A landscape with many peaks, sampled at points; each row gives a point and its height.
From any point a climber takes the steepest step (rise divided by distance) to one of its 2 nearest points. It stops when none of these is higher. Distance is the straight distance between rows; heights are no part of it.
Q324: -0.69,3.14,2.09,2.74,1.42,-0.52,1.46,-1.27,0.84,1.18,-0.76,0.01,1.97,-0.26,0.16,1.05,-1.48,-2.04,-0.86,2.58,1.11,0.54,1.44,-1.76,0.95,-2.52,2.19,0.56,-1.22,1.03,-0.61,0.65,1.35  height 280
Q152: 3.34,0.55,-2.54,-1.06,0.85,0.38,-1.58,1.08,0.80,-1.63,-3.57,-0.05,-2.33,0.79,-0.81,-0.03,2.75,2.49,2.70,-1.01,1.64,-1.09,-1.62,0.35,-0.11,2.49,-1.18,0.42,-2.26,1.35,-1.17,0.37,0.99  height 635
Q759: -0.07,0.56,-0.56,2.48,1.60,1.10,-0.37,-2.36,-0.53,-0.46,-1.66,0.05,-0.46,1.77,-0.07,2.18,2.48,-2.48,0.76,-1.00,-0.99,-3.05,-1.13,-2.85,-1.43,0.03,2.18,4.12,-2.95,1.48,0.78,0.09,2.77  height 227
Q415: -2.25,1.50,3.56,2.59,0.58,-0.07,1.01,-3.25,-1.83,2.78,0.86,-0.67,1.76,-2.77,0.70,1.52,-4.65,-1.52,-3.43,2.36,0.05,2.05,3.31,-1.82,-0.32,-4.25,1.09,-1.24,3.27,-0.15,-1.51,2.12,-1.05  height 437
Q518: 1.62,0.60,-4.37,-0.43,-3.22,0.63,-0.38,-0.69,0.88,-0.04,-3.41,0.55,-0.46,3.00,-0.80,-0.29,1.98,1.32,3.33,-0.92,2.27,-2.17,0.00,1.10,2.87,1.08,2.01,0.25,-0.73,-2.33,0.39,-1.22,1.59  height 708
Q57: -1.01,1.17,4.61,1.03,-0.15,0.84,2.25,-3.78,-1.88,2.90,0.84,0.24,1.07,-1.12,0.89,2.98,-5.05,-0.87,-2.25,0.99,-1.23,0.82,3.35,-3.64,-0.72,-4.04,1.52,-1.81,3.06,-1.51,-1.32,2.71,-2.68  height 629
Q917: -1.00,-1.34,-0.04,-0.19,-0.25,-1.95,1.47,3.20,0.43,0.97,-0.09,0.46,1.71,1.16,-1.14,-2.29,1.70,1.67,-1.33,1.15,0.07,1.73,0.46,2.79,2.05,0.83,2.24,-1.24,-1.20,-0.94,0.15,-3.96,1.46  height 686
Q781: 1.74,3.08,0.04,-0.90,0.38,-0.62,0.23,-0.64,2.57,-1.62,0.27,-0.23,-0.40,0.17,0.60,-0.74,-2.14,-0.04,1.62,0.12,0.82,-0.54,-0.75,-1.21,-0.20,-0.18,-0.92,-0.29,-0.66,0.88,-0.68,1.03,-1.74  height 595
Q164: 1.53,1.20,-1.73,-0.22,-3.32,-0.17,1.25,-1.16,2.11,0.00,-1.87,0.76,-0.29,2.84,0.55,-1.09,-0.29,1.61,3.59,-0.27,1.95,-2.03,1.36,0.46,3.30,-0.13,1.84,-0.87,0.28,-1.59,0.07,-2.01,0.39  height 625
Q899: -0.62,0.54,1.52,0.17,-1.40,-1.71,2.00,2.08,1.45,-0.22,0.62,-0.48,1.40,0.23,1.17,-1.83,-4.21,1.35,-1.09,2.25,0.54,2.33,2.53,2.79,2.87,-1.18,1.29,-3.42,1.66,-2.05,-0.44,-1.25,-0.75  height 456
Q673: -0.15,4.69,-1.32,1.12,0.05,3.28,-0.62,-0.60,3.74,0.12,-2.24,-1.25,3.21,-0.06,-0.71,0.86,0.80,-2.85,1.37,2.79,3.16,-1.55,-1.00,-0.95,1.84,-3.67,-1.07,1.46,-3.28,-2.01,0.50,1.34,-1.05  height 479
Q20: -5.39,-2.40,0.26,2.20,-1.51,-1.47,0.93,2.54,-0.55,-0.50,2.24,0.74,4.46,-0.98,-0.95,-2.71,2.07,-0.81,-2.07,2.64,-0.94,2.75,1.13,3.41,2.80,-0.87,1.61,-0.26,1.56,-0.08,0.93,-2.00,0.79  height 308
Q820: -0.24,3.71,-1.68,-0.36,-4.34,-0.31,-0.49,-2.58,1.87,-0.47,-2.28,3.52,0.95,0.25,1.79,1.43,-0.68,0.50,4.09,-0.69,1.61,-4.26,1.62,-4.06,2.96,-2.10,-1.61,0.12,1.53,-0.56,-1.24,3.63,-1.47  height 107
Q523: 0.27,-4.97,2.86,-0.69,0.94,0.95,1.84,-1.83,-3.92,2.64,3.01,-0.08,-0.61,-1.17,0.46,1.43,-0.85,0.36,-2.43,-3.30,-4.04,1.45,-0.65,-1.57,-3.47,-1.35,-0.57,-1.17,1.23,-0.10,2.24,-0.68,-0.06  height 199
Q591: 0.10,2.29,0.50,1.92,-0.70,-1.43,1.52,2.00,2.02,-0.42,-1.32,0.06,1.90,1.12,0.61,-1.67,-1.63,1.27,-0.37,2.72,1.93,1.77,1.68,2.30,3.90,-0.92,2.33,-1.88,0.06,-1.34,-1.12,-1.08,-0.14  height 493
Q93: -2.99,0.48,0.83,2.76,1.59,-0.76,-0.27,2.03,1.37,-0.66,1.18,0.03,2.98,-1.03,-1.27,-1.91,2.81,-2.68,-2.61,2.80,-1.27,2.35,-1.87,1.87,-1.16,-0.06,1.20,1.72,-0.75,1.38,-0.50,-0.89,1.78  height 113
Q970: -0.47,0.58,3.96,-0.99,-0.97,0.44,0.67,-4.51,-0.91,1.66,1.64,1.16,0.35,-1.33,1.42,2.14,-5.89,-1.25,-0.68,0.07,-1.51,-1.14,2.03,-4.14,-1.49,-2.95,-0.53,-1.03,3.35,-1.63,-0.53,2.01,-4.06  height 460
Q227: -3.46,0.22,2.93,4.78,2.52,0.10,1.09,-1.62,-2.47,1.09,1.34,-0.41,2.40,-1.75,-0.11,1.12,-1.05,-1.79,-4.12,2.24,-1.70,2.51,1.21,-0.57,-0.30,-2.73,2.07,1.09,1.02,1.83,-0.77,0.81,1.49  height 240
Q947: 0.11,-2.51,0.14,-1.90,0.23,-1.32,0.08,3.85,0.64,2.08,-0.03,0.64,-0.59,0.48,-1.66,-2.73,2.14,2.72,-1.70,0.27,0.33,0.56,0.60,1.22,0.23,1.97,0.63,-2.10,-1.33,-0.60,0.00,-3.55,1.72  height 543
Q896: -3.67,-0.50,0.57,2.15,-0.12,-0.54,0.05,3.03,1.26,0.18,0.39,0.87,3.03,0.46,-2.08,-1.48,4.99,-2.81,-1.49,2.18,-1.16,0.90,-2.17,1.36,-0.54,1.16,1.62,2.60,-1.92,-0.14,-0.02,-1.83,2.10  height 77
Q867: -1.13,-0.22,-1.23,-0.40,-0.09,-0.91,-1.99,2.64,2.27,0.35,0.56,0.77,0.63,0.16,-1.37,-2.97,4.38,-0.90,-0.15,1.11,-0.39,-0.75,-2.67,1.10,-0.22,2.06,-1.28,1.55,-2.23,-0.18,0.60,-2.44,0.28  height 445
Q584: -0.01,0.21,3.55,2.17,1.58,-0.03,2.78,-1.68,-1.39,0.17,0.95,-0.39,0.92,0.14,0.40,1.86,-3.73,0.05,-2.63,0.69,-0.75,1.77,2.04,-1.23,-0.33,-2.00,2.01,-1.01,0.85,0.84,-1.00,0.61,0.89  height 193
Q469: -0.86,-1.81,-0.09,-1.70,-1.11,-1.58,0.54,1.31,0.56,0.64,2.73,-0.22,0.62,-0.19,1.15,-1.55,-2.21,0.06,-0.78,1.04,-1.17,0.90,0.21,0.93,0.19,-0.08,-0.23,-1.71,1.70,-0.69,1.44,-2.61,-0.23  height 593
Q502: 1.75,1.46,-2.56,0.68,0.50,3.05,-3.17,-2.15,-1.09,-2.33,-3.35,-0.92,-0.72,0.89,-0.03,3.70,3.49,-1.91,3.78,-2.58,0.43,-1.91,-2.61,0.14,0.21,1.19,-1.24,3.87,-1.66,1.39,1.39,3.36,1.25  height 167
Q9: 2.46,0.36,3.79,-0.23,1.37,0.78,0.04,-3.65,-1.88,-1.56,1.41,0.69,-1.88,-0.06,0.89,1.36,-5.18,1.14,-0.54,-1.81,-0.69,-0.57,-0.46,-2.25,-2.97,-0.27,-0.13,-1.52,1.51,0.17,-1.95,2.29,-4.74  height 333
Q431: -4.39,-0.78,0.38,1.98,-0.20,-1.40,0.22,2.19,0.02,-0.76,2.41,0.13,2.78,-2.67,-0.31,-2.47,0.17,-0.76,-2.84,3.37,-0.80,3.54,0.68,3.84,1.54,-0.58,1.28,-0.37,2.46,-0.21,-0.21,-0.92,0.32  height 354
Q451: -1.27,-3.00,0.30,-2.06,2.38,0.11,-0.44,2.76,0.04,1.05,3.30,-1.42,-0.70,-3.41,-0.92,-1.53,-0.70,0.82,-4.30,0.89,-2.02,2.72,-0.27,2.65,-3.95,1.17,-0.95,-2.15,2.71,-0.35,-0.95,-0.89,0.06  height 477
Q199: 0.31,-0.65,-1.55,0.76,-0.40,0.02,1.17,-0.63,-0.83,0.28,-1.73,0.29,-1.00,3.00,-0.62,1.11,2.71,-0.07,0.92,-1.87,0.15,-1.15,0.74,-1.54,-0.64,0.64,2.75,1.64,-1.53,1.11,0.55,-1.83,3.98  height 420
Q246: 0.62,-3.13,3.14,1.28,1.54,1.41,1.39,-4.40,-3.50,0.62,3.06,-0.50,-0.26,-0.53,1.01,1.98,-2.74,0.15,-1.65,-2.32,-3.41,0.22,-0.68,-3.03,-2.64,-1.37,0.74,-0.22,1.40,0.28,1.20,-0.69,-1.71  height 258
Q545: 0.61,1.05,-1.97,1.36,1.24,1.50,-1.68,-2.65,-0.97,-1.76,-2.41,-0.22,-1.06,1.77,0.04,2.59,3.54,-2.11,2.15,-1.83,-0.25,-2.17,-1.55,-1.45,-0.85,1.12,0.57,3.85,-2.43,1.30,0.84,1.72,2.48  height 190
Q350: -0.97,-5.36,2.64,-1.01,0.82,0.13,2.75,2.77,-2.43,2.84,2.29,0.33,0.59,-1.52,-0.38,0.06,0.51,0.69,-3.57,-2.41,-2.29,2.90,1.18,1.22,-1.46,-0.29,-0.25,-1.93,0.81,-0.37,1.27,-0.90,2.50  height 157
Q669: -0.64,1.27,-3.68,0.60,-0.81,1.47,-1.62,-0.55,1.04,-0.83,-1.22,-0.54,0.25,1.69,-0.38,1.32,4.66,-3.68,2.72,0.08,-0.25,-1.96,-2.24,-0.02,0.81,0.48,1.11,4.87,-3.48,-1.42,2.26,0.14,1.51  height 14
Q727: -0.34,-2.26,-0.64,-1.95,-0.41,-0.94,-1.86,0.45,-1.99,2.49,0.03,1.38,-2.28,1.55,-0.61,0.41,4.96,0.68,-0.19,-2.83,0.28,-2.06,-0.46,-1.78,-0.45,2.46,-0.89,1.95,-1.53,1.17,1.35,-1.85,2.31  height 453
Q849: 1.18,-0.83,-4.03,-1.26,-1.69,0.40,-1.94,-0.28,-0.75,0.33,-3.83,0.31,-2.07,2.54,-1.55,0.10,3.98,1.09,3.31,-1.88,1.59,-1.52,-0.66,0.81,2.35,2.54,0.60,1.23,-1.41,-0.79,0.02,-0.91,2.37  height 613
Q583: 2.98,0.84,-0.66,-2.50,-0.02,-1.12,-0.52,1.40,0.55,-0.96,-0.37,-0.46,-3.56,0.18,0.70,-1.98,-1.83,2.81,1.74,-1.02,1.26,-0.41,0.20,0.09,0.18,1.94,-2.35,-1.69,-0.45,1.29,-1.39,-0.08,-2.53  height 645
Q765: 1.90,4.10,-0.75,-0.44,-0.63,-0.39,0.72,1.11,4.39,-1.78,-0.98,0.16,-0.11,0.63,0.50,-1.08,-2.71,0.89,1.95,0.90,1.72,-1.26,-0.23,-0.35,1.69,-0.61,-0.41,-1.75,-0.98,-0.49,-1.69,0.22,-2.62  height 549
Q468: 3.33,0.09,0.62,-3.24,-1.42,-1.37,-0.27,1.03,-0.46,-1.55,-0.09,0.63,-3.90,0.46,1.93,-0.53,-3.37,3.33,2.55,-2.02,1.50,-0.79,1.27,-0.87,-0.66,2.20,-2.72,-2.20,1.03,1.24,-2.53,1.77,-3.92  height 619
Q612: -4.76,-3.80,1.09,1.34,-1.17,-0.92,2.72,3.65,-2.05,0.78,2.49,0.23,2.86,-0.86,-0.12,-1.85,1.49,0.38,-3.06,0.00,-1.20,4.31,1.74,3.77,1.96,-0.91,1.02,-1.19,2.16,-0.60,0.96,-1.77,1.73  height 253
Q629: -1.04,2.01,2.12,2.68,0.58,-1.60,2.54,0.06,-0.56,0.69,0.10,-0.04,1.44,0.71,0.43,0.48,-2.01,-0.57,-1.86,2.49,0.71,1.92,2.89,-0.28,1.97,-2.22,2.53,-0.03,0.32,0.56,-0.65,0.06,1.79  height 236
Q241: 2.26,-2.33,1.95,-3.15,1.05,0.06,0.82,-1.28,-2.78,-0.28,2.33,-1.07,-2.34,-0.80,1.52,0.87,-3.97,1.16,-0.83,-2.21,-1.33,0.69,0.08,-1.06,-3.33,0.61,-1.56,-2.38,1.77,0.00,-0.05,0.98,-2.48  height 594
Q266: 2.41,1.71,-3.13,0.97,-0.39,2.85,-3.26,-1.83,-0.85,-3.63,-3.70,-0.78,0.24,-0.05,0.13,4.78,2.32,-1.53,4.51,-3.00,1.94,-1.87,-2.15,0.63,1.81,1.74,-2.46,2.56,-0.03,2.14,0.57,5.34,-0.43  height 150
Q4: -2.43,0.85,-2.77,0.41,-1.92,0.70,-0.97,0.33,1.08,0.32,0.34,0.18,2.02,1.55,-0.89,-1.19,4.49,-4.44,1.85,2.30,-0.41,-2.18,-2.57,0.11,1.24,-0.34,0.58,4.97,-3.34,-1.38,2.29,-1.03,0.71  height 28
Q997: 2.62,2.48,-2.55,-0.70,0.35,0.78,-1.23,0.83,2.40,-2.21,-2.44,-0.58,-1.48,0.45,0.06,-0.56,1.71,0.89,2.82,-0.85,2.14,-1.27,-2.34,0.71,0.36,1.38,-1.40,0.92,-2.21,0.12,-0.14,0.15,-0.88  height 697
Q833: 3.28,2.38,-2.98,-0.48,-2.44,1.06,-3.04,-0.87,0.53,-2.73,-2.48,0.52,-0.31,-0.32,1.55,2.36,1.25,0.96,5.18,-2.30,2.70,-1.74,-1.56,1.28,3.38,2.62,-3.32,1.37,1.67,1.45,0.11,2.97,-2.76  height 126
Q772: 1.31,-0.33,-1.90,-2.15,-0.67,-1.20,-3.14,0.47,0.22,0.23,0.09,-0.11,-2.14,-0.10,0.40,-1.58,3.05,1.58,2.41,-0.60,0.76,-1.97,-1.54,1.09,2.29,3.44,-3.15,1.19,-0.75,0.49,2.16,-1.27,-0.87  height 504
Q410: -1.63,-0.57,0.72,-0.20,-1.08,-0.95,1.97,2.53,-0.25,-0.39,1.85,-0.94,1.69,-1.51,1.63,-0.36,-4.80,0.84,-2.16,2.35,-0.34,3.68,2.44,3.42,1.42,-1.23,0.70,-3.29,3.49,-2.85,-0.14,0.08,-0.75  height 428
Q825: -1.68,-1.49,1.23,-0.66,-2.13,-1.00,2.50,-0.69,-0.40,1.23,2.60,-0.54,1.38,-0.25,1.10,0.34,-3.86,-0.52,-1.38,1.43,-0.87,1.88,1.98,-0.17,1.01,-2.26,0.36,-2.09,2.33,-1.12,1.94,-0.91,0.28  height 505
Q255: 0.17,-4.02,-0.19,-3.45,1.75,-0.02,0.21,2.18,-1.52,1.53,3.70,-1.97,-1.08,-3.93,0.47,-1.13,-1.97,0.51,-3.34,-0.60,-2.05,1.82,0.41,3.00,-4.12,0.50,-1.76,-3.11,3.89,-2.38,0.83,0.24,-1.32  height 521
Q683: 1.38,-0.99,4.09,0.64,0.57,1.94,0.84,-4.76,-3.50,-0.32,1.98,0.23,-0.99,-0.16,0.98,2.05,-4.46,1.26,-0.40,-2.19,-1.52,-0.38,-0.56,-3.08,-2.77,-1.31,0.65,-1.11,1.41,-0.06,-0.70,1.03,-3.63  height 307
Q778: 1.17,-1.23,-0.79,-2.34,0.83,-0.77,-1.15,2.50,0.36,1.09,-1.17,0.05,-2.25,0.30,-1.17,-2.46,1.70,2.46,-0.35,-0.27,0.76,-0.43,0.10,0.63,0.09,1.76,-0.71,-1.22,-1.30,0.31,0.20,-2.75,0.45  height 615
Q155: -0.36,2.83,0.81,2.47,0.88,0.07,0.96,-1.52,0.53,-0.05,-1.76,0.16,1.64,0.87,-0.19,0.92,-0.16,-2.68,0.64,1.92,0.89,-0.86,0.31,-2.45,0.26,-2.01,1.38,1.85,-1.78,1.31,0.54,-0.06,2.00  height 334
Q33: 1.75,2.25,2.48,-0.59,1.14,-0.07,-0.42,-2.61,0.22,-1.67,1.52,0.14,-1.48,-1.15,0.86,0.27,-4.84,-0.41,0.45,-0.74,-0.61,-0.59,-0.60,-2.46,-2.76,-0.51,-0.96,-0.44,0.96,0.72,-2.00,1.95,-3.67  height 353
Q806: 1.69,4.21,-2.86,-0.09,-0.88,1.86,-1.78,0.37,5.07,-2.30,-2.62,-0.64,0.83,0.61,0.31,-0.08,0.73,-0.13,3.27,-0.19,1.90,-1.78,-1.63,0.04,2.36,-0.69,-2.28,0.61,-1.51,-1.39,0.47,1.38,-1.99  height 623
Q264: -2.47,-1.91,-0.90,-1.15,-1.41,-1.71,-1.99,1.89,1.32,1.50,2.28,0.66,0.89,-0.62,-0.86,-3.77,3.13,-1.09,-0.15,1.59,-1.80,-0.24,-2.24,1.08,-0.49,1.93,-1.34,0.63,-0.98,-0.08,1.00,-3.51,-0.26  height 398
Q382: -3.13,-4.47,1.86,0.42,-0.17,-0.67,2.96,3.98,-1.56,1.81,2.15,0.81,1.58,-1.31,-0.63,-0.48,1.43,0.03,-4.28,-1.54,-2.28,4.09,1.76,2.43,-0.01,-0.28,0.70,-1.34,1.65,-0.28,0.65,-1.26,2.49  height 202
Q132: 0.43,2.80,-3.10,0.84,-1.69,2.06,-0.94,-2.84,0.48,-1.15,-3.79,0.02,0.15,1.57,-0.36,2.87,0.91,-1.69,3.74,-0.73,2.18,-2.50,-0.14,-2.00,1.93,-1.48,0.10,1.93,-1.04,-0.34,0.10,2.74,0.96  height 151
Q402: 3.76,-1.49,1.89,-2.33,0.43,-0.30,-0.04,1.25,-2.08,-1.81,-0.30,-0.63,-4.45,0.56,0.52,-0.06,-3.29,3.44,0.27,-2.35,1.31,-0.58,1.40,-0.61,-3.11,1.70,-1.97,-2.37,1.23,1.50,-3.34,2.94,-4.61  height 606
Q107: -0.63,3.09,-1.14,1.45,-0.21,-0.40,-0.24,-1.69,1.72,0.42,-0.33,0.24,1.99,0.43,-0.47,-0.47,0.55,-3.75,1.30,2.93,1.36,-1.36,-0.52,-1.45,0.67,-2.40,-0.07,2.36,-1.98,-0.19,1.63,0.06,0.63  height 396
Q277: -0.14,-5.93,1.95,-2.46,0.96,0.09,1.62,1.57,-2.72,3.39,2.30,-0.38,-0.62,-1.47,-0.57,-0.26,0.48,1.31,-2.81,-3.31,-3.30,1.86,0.67,-0.32,-3.19,-0.61,-1.01,-2.28,1.31,-0.67,1.75,-0.38,1.32  height 156
Q363: 0.07,1.25,-0.06,-1.31,-0.33,-1.90,0.29,0.06,2.17,-1.03,2.29,-0.22,-0.18,-0.34,0.92,-2.07,-3.49,-0.09,-0.04,1.44,-0.51,0.52,-0.54,0.02,-0.59,0.22,-0.55,-1.34,0.83,-0.71,0.15,-0.70,-1.25  height 668
Q722: 2.67,1.64,-4.65,-0.10,-1.25,3.07,-4.06,0.29,0.69,-3.52,-4.13,-1.87,0.49,0.00,-0.29,3.33,2.64,0.16,5.36,-2.59,2.54,-0.87,-2.72,2.70,2.78,2.80,-3.52,1.51,0.59,1.00,0.64,4.38,-2.01  height 135
Q837: -3.01,0.80,-0.21,1.62,1.59,-1.17,-0.17,2.33,1.33,-1.27,2.80,-0.92,1.91,-3.30,0.08,-2.37,-1.19,-0.70,-3.21,4.28,-0.90,3.31,-0.55,3.75,-0.27,-0.19,0.97,-0.30,2.12,0.48,-1.60,0.11,-0.07  height 399
Q819: -1.81,-0.97,-0.45,-0.22,2.37,-0.73,-0.39,2.49,0.67,-0.31,3.39,-1.32,0.27,-3.25,-0.33,-2.42,-1.72,-0.05,-3.43,2.73,-1.59,3.21,0.11,3.57,-1.90,0.40,0.41,-1.44,2.41,-0.21,-1.34,-0.40,-0.63  height 436
Q622: -0.46,-0.97,0.87,3.17,0.77,0.12,0.76,-2.09,-1.67,0.73,-0.56,0.79,-0.46,2.62,-0.10,2.47,2.58,-1.10,-0.31,-2.16,-0.95,-1.59,0.38,-2.46,-1.80,-0.03,2.96,2.50,-1.40,2.04,1.25,-1.66,3.07  height 306
Q213: 2.92,-2.52,2.12,-3.15,1.98,-0.13,0.07,0.09,-2.60,-0.03,0.82,-0.93,-4.03,0.24,-0.43,0.38,-2.77,2.61,-1.10,-2.06,-0.32,-0.04,1.24,-0.47,-4.04,1.02,-2.22,-3.04,0.28,-0.03,-1.42,1.25,-2.60  height 636
Q926: 0.77,4.94,-1.62,0.61,1.04,2.93,-1.22,0.88,5.98,-2.46,-1.44,-1.39,1.95,-0.20,-0.08,0.53,0.42,-1.44,1.86,1.46,2.33,-1.45,-1.98,-0.90,1.99,-2.78,-2.20,0.66,-2.61,-1.26,-0.25,1.02,-2.96  height 555
Q36: 1.14,-3.43,1.36,-3.80,1.40,0.50,0.73,0.51,-2.19,0.93,2.75,-1.67,-1.48,-2.11,0.02,-0.04,-3.81,0.55,-2.67,-1.38,-2.54,1.17,0.78,1.06,-3.77,0.28,-1.81,-2.91,2.72,-2.24,1.07,0.68,-1.17  height 550
Q55: -0.05,2.35,2.93,-0.86,-0.28,-0.34,0.13,-3.73,0.44,0.22,1.73,0.95,-0.01,-1.43,1.21,0.75,-5.15,-1.22,-0.58,0.46,-0.74,-0.85,0.55,-3.22,-1.27,-2.14,-0.64,-1.19,2.13,-0.24,-1.40,2.55,-2.90  height 395
Q340: -2.12,-1.38,0.77,-0.48,-1.65,-0.28,2.45,1.06,-0.82,0.65,3.12,-1.10,2.05,-2.21,1.72,0.97,-5.08,-0.82,-1.72,1.93,-0.88,3.07,3.26,1.97,0.59,-2.50,0.20,-2.45,4.80,-3.15,1.64,0.69,-0.22  height 440
Q904: 2.33,-1.22,-1.74,-0.13,1.12,0.62,-1.12,-0.20,-0.90,-1.07,-3.66,0.09,-3.08,1.65,-1.00,0.79,3.78,2.34,1.39,-1.79,1.14,-1.40,-1.00,-0.25,-1.54,2.91,0.05,0.71,-2.35,2.11,-1.33,0.75,3.17  height 553
Q541: 0.40,-0.07,-1.59,-0.83,0.24,-0.63,-0.99,1.73,0.72,0.44,-1.29,0.54,-0.50,0.69,-0.98,-1.40,3.78,0.22,0.29,0.35,0.16,-0.72,-1.93,0.37,-0.63,1.98,0.64,1.25,-2.59,-0.11,0.81,-2.73,1.52  height 513
Q351: 0.91,-2.03,-1.14,-3.00,-0.60,-1.33,-2.63,0.24,-1.46,1.62,0.65,0.70,-3.17,0.18,0.20,-0.91,2.69,2.02,1.41,-1.57,0.79,-2.08,-0.43,-0.08,1.72,2.86,-2.36,1.18,-0.78,1.00,2.46,-2.00,0.77  height 535
Q12: -2.86,1.15,3.15,3.84,1.74,0.38,0.92,-2.92,-2.26,2.18,0.66,-0.36,1.98,-2.93,-0.16,1.14,-2.81,-2.22,-3.74,3.28,-0.12,1.78,1.91,-1.52,0.29,-3.55,1.42,0.05,1.55,2.00,-0.30,1.28,0.33  height 324
Q853: 2.49,0.39,-1.56,-2.91,0.86,-0.89,-1.55,2.30,1.49,-0.17,-0.28,-1.23,-2.92,-0.11,-0.59,-2.66,0.21,2.95,0.23,0.21,0.69,-0.57,-0.58,1.17,-0.39,2.33,-2.78,-1.76,-1.40,0.72,-0.64,-1.24,-1.77  height 676
Q308: 2.43,-2.74,0.41,-0.31,2.22,0.59,-0.58,-2.24,-2.86,0.41,-2.05,1.08,-3.27,1.47,-0.46,1.01,2.65,3.37,0.32,-3.17,0.33,-1.69,-0.35,-1.84,-2.35,2.42,0.03,1.04,-1.94,3.28,-1.03,0.70,2.22  height 448
Q528: -3.20,1.39,2.14,4.03,3.30,-0.69,0.11,-0.36,-0.29,-0.30,0.30,0.29,2.36,-1.47,-0.64,-0.43,1.07,-2.78,-3.75,2.65,-1.60,2.73,-0.19,0.43,-1.09,-0.95,1.62,1.97,-0.31,1.79,-0.94,0.58,2.16  height 162
Q417: -3.02,-0.68,-0.67,1.50,-2.09,0.27,-0.28,1.94,1.38,0.39,1.24,0.83,2.65,1.32,-1.40,-1.28,4.85,-3.78,0.12,1.65,-0.98,-0.62,-1.37,0.90,-0.11,0.70,1.72,3.88,-2.24,-0.86,0.73,-2.74,1.58  height 50
Q817: 0.33,-3.61,1.52,-0.21,1.85,0.53,-0.88,-1.32,-2.85,2.12,-0.53,0.89,-2.81,1.38,-0.73,1.13,4.07,1.72,-1.26,-3.74,-0.94,-1.52,-0.74,-2.81,-2.06,2.58,-0.36,1.36,-2.16,2.42,0.09,-1.33,2.78  height 344
Q506: 0.17,-0.91,-3.55,-0.29,-1.32,0.18,-0.79,-0.35,-1.11,0.52,-2.20,0.97,-2.05,2.57,-1.55,1.09,4.40,0.23,2.10,-2.14,0.36,-2.22,-0.45,0.44,0.29,1.92,2.24,2.00,-2.11,-0.28,0.51,-1.44,3.64  height 529
Q514: 0.87,0.84,-0.51,0.40,0.57,-1.38,1.58,2.46,1.62,-0.48,-1.36,-0.07,0.58,1.16,-0.42,-1.78,-0.08,1.76,-0.37,1.34,0.78,1.39,0.39,1.76,1.29,0.55,2.49,-0.92,-1.81,-0.14,-0.98,-1.78,1.18  height 558
Q554: 2.38,2.31,-2.04,-0.48,-1.58,0.03,0.35,0.45,3.66,-1.69,-2.20,0.50,-0.47,1.64,0.23,-1.27,-0.72,2.36,3.21,-0.08,2.44,-2.11,-0.28,0.59,2.24,0.33,-0.02,-2.12,-0.62,-1.66,-1.71,-0.66,-1.23  height 570
Q30: 0.47,3.49,-2.23,0.20,-3.15,0.39,0.03,-2.34,1.76,-1.17,-3.09,1.92,0.28,1.47,0.89,2.04,0.08,-0.53,4.57,-0.74,2.02,-3.39,0.52,-2.84,2.82,-1.84,-0.87,0.37,0.14,-0.40,-0.95,2.47,0.02  height 129

Where does a climber stop that starts at each point below?
Q246 => Q57
Q324 => Q997
Q410 => Q917
Q266 => Q518
Q817 => Q997
Q417 => Q57
Q819 => Q213
Q350 => Q213
Q669 => Q518

Call two points neighbours if one is among the 2 nearest of the other. Go from one point of each pair to the other, from neighbour to neighbour, staying as high as possible. Name the lowest point that can't be avoided.
Q917 and Q853 => Q947
Q213 and Q363 => Q410
Q213 and Q853 => Q402
Q997 and Q351 => Q817
Q363 and Q518 => Q765
